A landscape with many valleys, sampled at points; each row gives a point and its height.
From any point a ball takes the steepest step (drop divided by distance) to one of its 5 nearest points. It stops when none of these is lower. Distance is the straight distance between rows; heights are no part of it.
K_357: [166 120  88 128  67 138 144 111 121 148 132 118 129 109 177 126]  height 2.32
K_680: [ 96 152 217 130 136 141  78 106 123 128 117 167 111 133 120 144]  height 5.25
K_185: [168 161 181  98  84 109  98  82 145 128 150 167 117 116 197 162]  height 3.01
K_602: [ 71 135 176 137 186 146  98 141 109 113  73 136 126 136 101 125]  height 2.01
K_494: [ 80 129 139 133 211 132 115 152 126 100  90 102 127 147  83 126]  height 1.05
K_530: [ 56 159 180 145 231 137 104 134 119 111  38 128 139 119 124 130]  height 1.28
K_45: [ 73 146 201 142 168 150  83 125 110 126  89 149 123 135 118 132]  height 2.86
K_478: [ 87 119 126 134 215 131 123 160 128 105 112  92 125 146  67 121]  height 1.94
K_42: [180 150 114 128  49 156 115  87 127 135 163 119 110 100 201 132]  height 4.51
K_755: [169  91  66 139  95 114 175 125 134 138 129  92 149 136 138 120]  height 2.57
K_894: [181 157 146 109  62 136 111  86 134 129 159 139 109 104 210 150]  height 3.41
K_582: [173 105  71 140  66 132 152 121 124 139 130 100 139 117 155 118]  height 2.65
K_544: [143 127 124 113  93 123 139 121 126 151 136 162 137 117 148 135]  height 2.02
K_879: [129 129 137 115 105 121 136 125 127 149 133 166 130 126 131 131]  height 2.78
K_848: [ 94 124 153 128 151 136 114 143 118 119 110 154 127 139  96 121]  height 4.29
K_606: [114 110 115 127 146 119 143 152 126 122 132 147 132 144  92 124]  height 6.61
K_648: [150 139 139 109  86 127 134 101 130 154 141 158 127 117 164 143]  height 2.56
K_489: [156  97  78 134 127 105 176 145 135 134 138 119 148 135 116 124]  height 0.98
K_884: [175 151 128 113  65 138 125  88 130 144 152 131 115 102 198 145]  height 3.26
K_110: [134 156 208 108 102 113  92  88 145 129 145 180 117 125 151 155]  height 5.37
K_536: [100 111 116 131 184 129 127 160 124 109 127 122 128 153  74 120]  height 4.69
K_750: [163 106  79 130  87 117 162 130 129 139 128 124 143 123 151 121]  height 1.77
K_133: [ 90 123  89 144 219 121 146 186 128 140 155  62 127 140  47 110]  height 5.98
K_210: [134 119 120 120 109 117 144 131 122 139 127 160 138 122 126 127]  height 2.83
K_710: [ 59 149 169 141 241 131 113 144 129 100  39 107 139 122 111 129]  height 1.12
K_697: [129 108  81 147 172 107 174 170 137 140 163  92 151 150  68 117]  height 7.97
K_955: [157 167 210  95  85 102  88  77 150 113 149 178 113 122 181 162]  height 4.42
K_521: [177 129  78 147  28 160 127 101 128 127 159  92 112 103 182 111]  height 0.67
K_539: [161 133 117 114  71 133 136 105 127 153 144 140 130 109 181 136]  height 2.26
K_246: [158 153 164 103  84 121 117  88 136 146 149 165 121 113 181 150]  height 1.50
K_151: [108 139 169 112 113 129 112 115 129 142 135 174 119 127 124 131]  height 3.81
K_917: [128 105  98 133 148 108 161 156 132 124 142 135 142 143  88 120]  height 5.61
K_741: [112 114  76 153 198 110 172 187 132 153 173  72 143 143  53 111]  height 7.20
K_423: [ 77 133 152 136 206 139 105 148 116 101  77 114 124 143  87 121]  height 1.46
K_205: [ 97 134 167 124 129 133 106 133 120 131 124 165 122 133 107 127]  height 1.19
K_527: [110 111 103 134 180 118 144 163 130 113 135 114 130 148  70 122]  height 6.55
K_183: [156 116  96 124  90 123 150 125 126 148 128 140 135 119 153 129]  height 0.86
K_742: [ 69 137 149 130 234 130 112 150 128 100  70  86 135 137  87 127]  height 1.38
K_429: [180 169 191  90  73 108  86  79 146 104 145 175 116 114 217 164]  height 4.12
K_825: [177 107  59 150  35 146 144 109 128 123 144  78 124 111 166 105]  height 4.06
K_749: [115 116 126 122 130 120 133 140 125 130 130 163 134 134 109 121]  height 4.66
K_162: [ 83 144 193 131 144 148  86 121 112 130 106 161 116 136 109 132]  height 4.07
K_495: [173  94  65 144  85 121 167 125 127 135 129  92 141 126 149 116]  height 2.50
K_559: [ 86 119 139 131 194 139 112 157 122 103 103 119 125 149  79 121]  height 2.03
K_968: [102 113 100 139 202 119 144 176 130 124 149  90 128 149  58 118]  height 5.03
K_826: [ 99 114 104 139 207 124 135 175 128 118 136  91 124 151  60 122]  height 4.08
K_224: [176  96  61 143  64 133 158 118 125 129 135  86 129 122 157 111]  height 2.99
K_442: [127 137 158 108 102 124 126 111 133 149 139 168 127 116 138 136]  height 3.00
K_361: [172 119  57 148  15 161 132 102 135 109 168  79 119 107 169  91]  height 4.41

For each start below, name the point where the ball stops.
K_755 | K_183
K_133 | K_494
K_582 | K_183
K_917 | K_183
K_879 | K_183
K_606 | K_205
K_527 | K_494

Call two points neighbours if one is among the 5 nearest of the other. Go from one point of each pair to the other, from neighbour to neighbour, staying as low as possible. Name the highest point that can't be avoided.
K_183 and K_246 | K_648
K_183 and K_521 | K_357
K_494 and K_205 | K_45
